Points, in no order, along strands that fork and pass close to each other.
(in the rows, 128 means zero)
Points whose rows are less than 114 apart are linked; no others are. Some points are linked to none.
q_896: [138 139 114 113  86 146 113  82 107 119  94 118 158 145 141 103 170 132
 198 143 143]
q_553: [138 138  53  81  84 121  93 112 115 174  45 120 188 117 151 160 134  96
 158 172 108]
q_942: [135  72 133 159 177 123  99 155 147 136 133 161 129  65 118 130 120 107
 107  92 151]
q_271: [109 164 181 117 152 121  98 153 176 153 127 137 158 159 142  98 136 190
  81 104 130]
q_394: [ 89 153 174 152 152 108 102 178 151 147 145 158 149  95 139 106 117 185
  88  80 156]
q_341: [ 83 118 170 121 173 114 148 147 152 153 104 123 103 136 125 140 120 146
 127  81 207]
q_533: [145 149 119  92 114 187  72 114 152 166 148 121 157 128 139  88 130 128
 175 137 100]
q_312: [140 158 201 161 142 169 131 121 125  96 130 136 101 142 176 141 144 156
 110 163 142]
q_480: [132 117  84 168 159 138 134 120 124 112 169 101 100  51 111 123 153 132
 155 133 143]
q_495: [123 111  56 112 132 102 103 143 100 126 103 115 181 111 162 120 156 121
 197 190  82]
q_589: [123 147 147  84 116 155 134 101 132 101 107 147 143 145 150 179 133 104
 180 140 204]
q_618: [180 151 123 167 126 146  85 148 138 130 149 148 106 129  88 134 116 127
 111  99 123]
q_460: [116 142 160 111  93 102 114  83 125 149 130 177 156 144 171 123 106 112
 142 136 137]
q_892: [128 134 122 125 145 163  98 124 170 146 162  91 134 123 121 107 133 117
 155 104 106]
q_345: [137 152 149 154 116 114 133 138 122 105 211  97  94 166  70 143 117 153
  67  81 127]
q_412: [113 134  73 103 115 170 146 146 112 100 111 123 125 120 152 124 134 142
 109 181 150]
q_463: [143  69 142  89 153 117 176 129 147 101 148 136 163 112 101 129 126 109
  99 109 108]
q_103: [ 92 140 108 126  91 127  97 109 129 106 132 184 167 146 129 104 160 150
  83  97 150]
q_4: [102 103  95 119 141 148 101 150 161 146 160 104 168 121 122  97 160 104
 113 159  81]
q_416: [168 108 143 193 150  90 211 179 118 135 139 130  66 108  97 152 131 116
  87 110  97]
q_731: [149 127 143 155 156 114 152 147 127 106 131  86 110 194  92 122 132 156
 132  70 130]
q_924: [140 145 128 154 123 124 165 107 121 128 111 141  72 132 129 179  94 128
 107 160 156]
q_165: [135  89  83 165 166  98 135  84 125 188 146 121 120  82 155 140 120 128
 125 115  99]
q_999: [148 160  94 148 134 139 147  83 149 156 154  95 135 155 140 168 146 139
 124 146 121]
q_740: [ 94 185 212 149 134 175 134 133 148  95 143 132 111 148 146 132 183 148
 107 120 176]
q_91: [ 90 114 104 103  85 144 103 120 139 113 108 158 203 117 148 125 157 107
  94 146 126]
q_430: [115 171 138 123  83 129 131  91 137 104 117 116 122 147  78 103 119 152
 134 135 168]
q_46: [109  98 169 148 119  79 172 103 102 125 127 141 143 132 138 122 110 119
  69 102  84]
q_577: [138 170 169 130 136 173 105 144 178 146 125 143 126 114 153 147 124 118
 154 141 168]
q_754: [ 71 166 245  93 148 122 119 160 157 132 191 101 115 156 117 116 105 161
  83  68 158]
q_498: [133 148 183 163 118  93 116 148 116 120 130 164 124 155 149 175  89 143
  99  84 160]
q_702: [118 127 107 179 132 133 148 118 157 136 200 103 127  74 110 120 149 138
 111  89 130]
q_809: [145 117  89 133 114  91 146 137  82 102 128 153 141 143 124  97 128 129
 193 145  98]
q_81: [158  76  88 124 129 125  81  96 109  88 118 102 142  97  85  98 106 117
 161 136 124]
q_888: [110 123 223 120 176 118 177 217 140 132 151 149  68 120 113 140 126 139
  51  66 151]
q_856: [143 136  46 115 107 112 139 153 103 112 114 144 122 106 141 149 125 136
 143 211 115]
q_501: [141 136 117 146 147 109 161 140 139 140 196 155  64 137 113 117 119 152
 128  94 110]
q_32: [ 76 136 171 182 125 110 127  99 137 106 123 104 116 155 136 160 173 130
  70 120 149]
q_857: [ 85 181 214 106 144 126 125 178 168 131 171 129 103 169 110 126 166 153
  71  64 128]
q_376: [182 116 108  89 129 160  50 100  87 128 102 125 171 158 139 124 136 115
 191 226 115]
q_606: [115 115 157 161 155 110 186 186 132 163 140 131  61 116 117 151 101 152
  74  81 130]
q_765: [128 115 198 159 123  75 146 145 122 111 145 152 124 153  92 101 126 101
  96  92 121]
q_526: [ 73 114 152 188 122  83 118 135  97 120 171 160  97 155  95  94 138 157
  40 102 145]
q_64: [123 130 107  99 118 131 145 114 166 144 123 142 108  98 102 104 130 120
 101 103 153]
q_435: [103 127 198  74 177 155 119 151 159 126 132 129 124 163 150 142 131 151
 108 107 184]
q_694: [132 108 123  63 122 125 154  96 109 106 117 129 141 139 145 156  86 117
 143 111 169]
q_927: [ 51 159 163 183 119  97 128 166 132 111 165 111  97 156 105 147 146 139
  45  92 152]
q_181: [151 123 135  92 154 149 148 101 162 149 129  88 134 117 157 146 128 102
 177 170  88]
q_278: [137 131 117 166 139  85 177 143  90  84 163 124 130 158 138 105 111 164
 142 131  98]
q_24: [151 137  54 105  90 167 125  84 113 121  95  62 157 116 160 186 158 106
 178 141 115]
q_339: [ 85 129 106 131 131  85 168 139 133 139 166 127 127 149 140 165 121 114
 140 149 137]
q_25: [118 149  96 133 153 144 159 158 153 161 102 122 138 114 173 141 153 182
 118 131 135]
q_962: [157 152 136 114  98 175  95 155 172 131 131 187 129 103 135 131 121  81
 128 150 130]
q_324: [ 92 174 133 141 163 137 121 143 153 156 117 123 137 162 173 120 163 197
  93  99 157]
q_228: [159  96 145  72 136 143 169 117 132  99 106 133 119 113 135 125 100 112
 138 107 116]
q_972: [122 187 190 115 119 126 123 184 152 115 217 109  95 183  72 134 132 136
  57  90 134]
q_874: [151 160 141 133 121 145 144 145 142  98 125 125 152 105 136 169 128 123
 159 136 173]
q_708: [171 137 109 108 105 182  98 141 107 112  89 172 121 199 145 123 129 110
 156 145 160]
q_908: [145  91  64 143 101  96 128  95 102 143  89 161 104  94 129  97 127 136
 133  71  99]
q_375: [113 113 110 170 121 160 102 125 142 141 180 115 121  99 118 160 140  85
  83  95 111]
q_296: [105 121 120 188 126 133 106 145 123 168 179  99 124 134 136 143 104 112
  76  44  95]
q_38: [164 169 200 140 106 116 128 145 136  93 127 176 111 152 114 134 115 121
  84  87 134]
q_987: [130  60 118 133 169 116 102 132 132 111 105 131 141  94 102 141 112  89
 156 136 157]
q_818: [ 84  62 103 157 127  80 169 107  94 130 149 124 110  85 121 148 142  78
 142 129 132]
q_889: [146  95  98  66 141 182  71 103 111 116  89 123 151 143 138 135 111  95
 154 183 135]
q_417: [137 142 157 117 141 107 175 174 152  90 122 176 159 133 127 100 154 142
 119 126 139]
q_434: [145 137  96 137 149 138 169 130 144 161  88  88 132  83 146 129 113 160
 167 106 115]
q_338: [121 127  71 138 156 167  94 160 126 133 124 109 171 102 158 118 160 108
 140 185  74]
q_58: [157 113  49 135 126  85 141 107 101 144  94 143 127  67 146 137 149 131
 129 165 102]
q_556: [168 123  81 136  99  79  97 146  83 116 101 138 151  90  92  92  99 105
 186 179  83]
q_875: [157 128 119 100  88 167  69  60  83 140  81 119 139 170 135  91 149 110
 200 195 134]
q_666: [138 101  63  60  93 118  71 104  99 146  60 130 206 132 163 145 188  77
 190 195 100]
q_761: [126 112 113 109 146 154 113 165  88 101 111 139 163 169 175  92 112 132
 158 115  87]
q_488: [ 69 168 173 102 112 189 110 139 143 105 148 114 123 137 140 100 153 169
  79 106 153]
q_372: [ 96 156 206 111 163 150 105 154 164 150 162  85 114 179 139 133  85 155
 126  98 148]
q_970: [146 119  89 137 110  72 117 134 103 105 140 130 170  87  94 140  72 126
 132 173 108]
q_68: [ 93 107 148 199 157 109 125 129 128 102 131  93 152 148 104 130 159 114
  83 132 124]
q_610: [137 171 121 112  90 167 135  86 119 113 122 129 106 143 103  86 163 148
 182 135 183]
q_988: [128 188 166 130 100 143 131 134 132  96  85 129  93 161  92 117 122 177
 108 104 206]
q_513: [ 97 132 126 125 146 136 113 180 152 134 162 145 129 147 118 131 115 134
  39 113 144]
q_317: [124  92  79 151  94 117  94 100  98 161 101 133 126 104 126 122  97  75
 142 148  89]
q_696: [174 146  96 152 125 131 126 119 129  92 130 157 132 106 112 151 150 122
 138 104 136]
q_625: [ 89 111  69 124 106 139  80 125 127 141 114 124 118 119 104 111 118  78
 191 187 152]
q_364: [156 115 155  94 134 119 153 116 148 149 112 145 137 129 142 124 163  78
 210 157  91]
q_954: [126 126 205 121 162 106 140 164 151 124 114 158  75 142  89 133 123 157
  90  80 181]
q_841: [180 115  31 117 125 127 111  94  74 150  76  98 109  83 153 148 143 126
 185 177  95]
q_273: [110 141 176 102 141 101 138 181 161 116 127 135 131 138  74 145  72 113
  97 143 157]
q_192: [101 142 151 169 116 116  99 132 126 113 167 171 133 170 115  75 170 151
  83 107 155]
q_139: [103 126 203 137 147 141 112 160 139  93 147  98 138  87 112 126  90 135
  63 106 159]
q_880: [149  96 100 116 140  83 143 100 133 153 133 152 140  98 131 116 181  75
 188 107  83]
q_154: [ 72  78 149 163 124 101 138 137 119 165 168 113 106 123 124 119  83 118
  92  43  92]
q_647: [125  80 123 134 155  88 131 144 135 152 110  97 152 121  91  85  90 106
 140 118  65]
q_120: [163 167 160 133 129 124 154 144 117 102 154 180  81 175 131 111 132 161
 129  90 121]
q_329: [115 155 149 159  99 140 141 111 144 111  94 111 133 147 136 139 198  97
 115 114 134]
q_50: [125 124 120 125 118 160 126 121 131 120  80 144 114 187 126 124 170 109
 125 124 147]
q_692: [162 114 124  59 122 179 108  95 138 128 146 106 132 146 117 147 121  75
 164 160 121]
q_534: [121 155 193 117 108 123  94 107 142 126 141 150 175 181 156 109 121 161
 120 110 138]
q_733: [191 138  81  35  79 139  68  89 104 143  55 132 189 116 129 133 189  94
 209 216 117]
q_328: [114 120 135 184 148 112 139 136  98  89 107 113 134 153 120 103 143 173
 107 160 120]
q_71: [121 108 105 132 142  90 152  67 123 186 126 147 109 103 154 127 109 171
 120 146 131]
q_96: [179 146  79 117 123 158  99  84 124 173  78 100 121 105 137 155 117 116
 176 191 104]
q_367: [119 141 157 161 140 142 140 121 107 113 153 115  74 117 147 139 103 150
 116 147 147]
q_176: [132 112 152 189 139  97 127 151 106 124 127 118 117 138 134 184  56 112
 104  87 138]
q_363: [117 179 160  87 106 169 144 138 139 124  84 130 102 131 144 117 109 201
 104 135 182]
q_224: [131  83 177 118 174 105 150 150 145 130 127 116 147  96  89 102  91 113
 105 117  97]
q_406: [135 140 115  97 136 165 147 112 133 141  93  62 141 122 139 153  98 150
 184 110 144]
q_85: [145 137  79  72 100 184 112  84 126 134 159 127 122 115 127 116 116 130
 179 143 112]
q_169: [161 128  74  82 100 208 123 118 132 144  49  72 141 119 142 148 129 126
 183 124 135]
q_805: [133 113  20  83  84 102 102 114  65 132  90 135 152  85 158 112 186 111
 176 187  58]
q_644: [132 121 168 123 133  98 147 103 139 153 131 201 127 151 174 125 105 121
 112 156  98]
q_159: [136  85 132 150 167  94 148 137 108 129 112 104  97 164 104  81 108 146
 135  84  94]
q_331: [105 152 132  94 102 204 148 119 126  97 123 124  96 132 165 118 147 172
 100 151 169]
q_377: [ 88  77 141 162 117  91 196 135 108 155 159 119 122 108 135 112  95 147
  46  93  80]
q_243: [141 103  73 119 157  91  87 107 103 130 159 116 138 115  90 130  81 131
 176 158 128]
q_672: [172 119 108 136 118 116 169 118 120 133  92 155  65 154 114 153 115  99
 141 153 121]
q_493: [113 145 111 138  98 106 142  82 134 137 159  98 146 116 102 102 156 108
 173 174 107]
q_497: [166 155 153 158 134 151 106 103 137 131 189 117  97 155  97 152  97 161
 101  90 149]
q_517: [111  99  73 142 172 127 139 109 123 142 135  93 132  72 153 110 150 171
 163 119 108]
q_914: [ 92 149 185 104 127 125 145 153 170 118 109 103 151 118 107 102  97 152
  93 138 164]
q_491: [129 113 126 168 145  84 151 177 122 148 133 191  79 118 120 116 108 149
 121  91 142]
q_429: [139 139  78 126 121 141 137  62 112 111 118  68 151 155 144 176 179 111
 146 176 123]
q_315: [163 154 134 131 100 168  89 160 133 121 139 171 117 173 131 139 112  95
 130 177 109]
q_759: [128  73 106 137 128  75 187 122 123 140 180 127 134  83 131 135 146  66
 166 105  71]
q_735: [101 104 198 133 133 138 120 147 140 119 147 127 137  81 128  91  82 110
 120 102 113]
q_290: [168 122  69  74 125 136 139 133 101 115 113 126 135  63 133 129 103 137
 185 217 115]
q_215: [116 123 101 103  94 134 119 106 134 137  63 139 195 112 174 160 137  93
 127 159 112]
q_462: [151 103 123 175 132  98 180 125 106 140 118 124  85 131 117 152 119  94
 138 120  80]

Follow the links from the first point to the second, and from the first to the third. Name the last point that the two ways share.
q_696; q_856; q_25 => q_606
q_312; q_169; q_315 => q_606
q_96; q_4; q_377 => q_331
q_818; q_290; q_924 => q_331

A fork is a point with three links, a tip a point with one. Leave the first point through the second and follow the links. Name the first fork or tip that comes.
q_733; q_666 => q_32
q_497; q_345 => q_606
q_32; q_68 => q_942
q_38; q_765 => q_517
q_517; q_480 => q_38
q_435; q_372 => q_874

A fork is a point with three links. Follow the links from the first point to the second and name the forks in between, in order.
q_176; q_692 => q_38 q_606 q_331
q_942; q_315 => q_32
q_987; q_497 => q_32 q_874
q_120; q_856 => q_606 q_331
q_740; q_731 => q_606 q_874 q_224
q_58; q_296 => q_856 q_331 q_606 q_38
q_577; q_58 => q_874 q_606 q_331 q_856
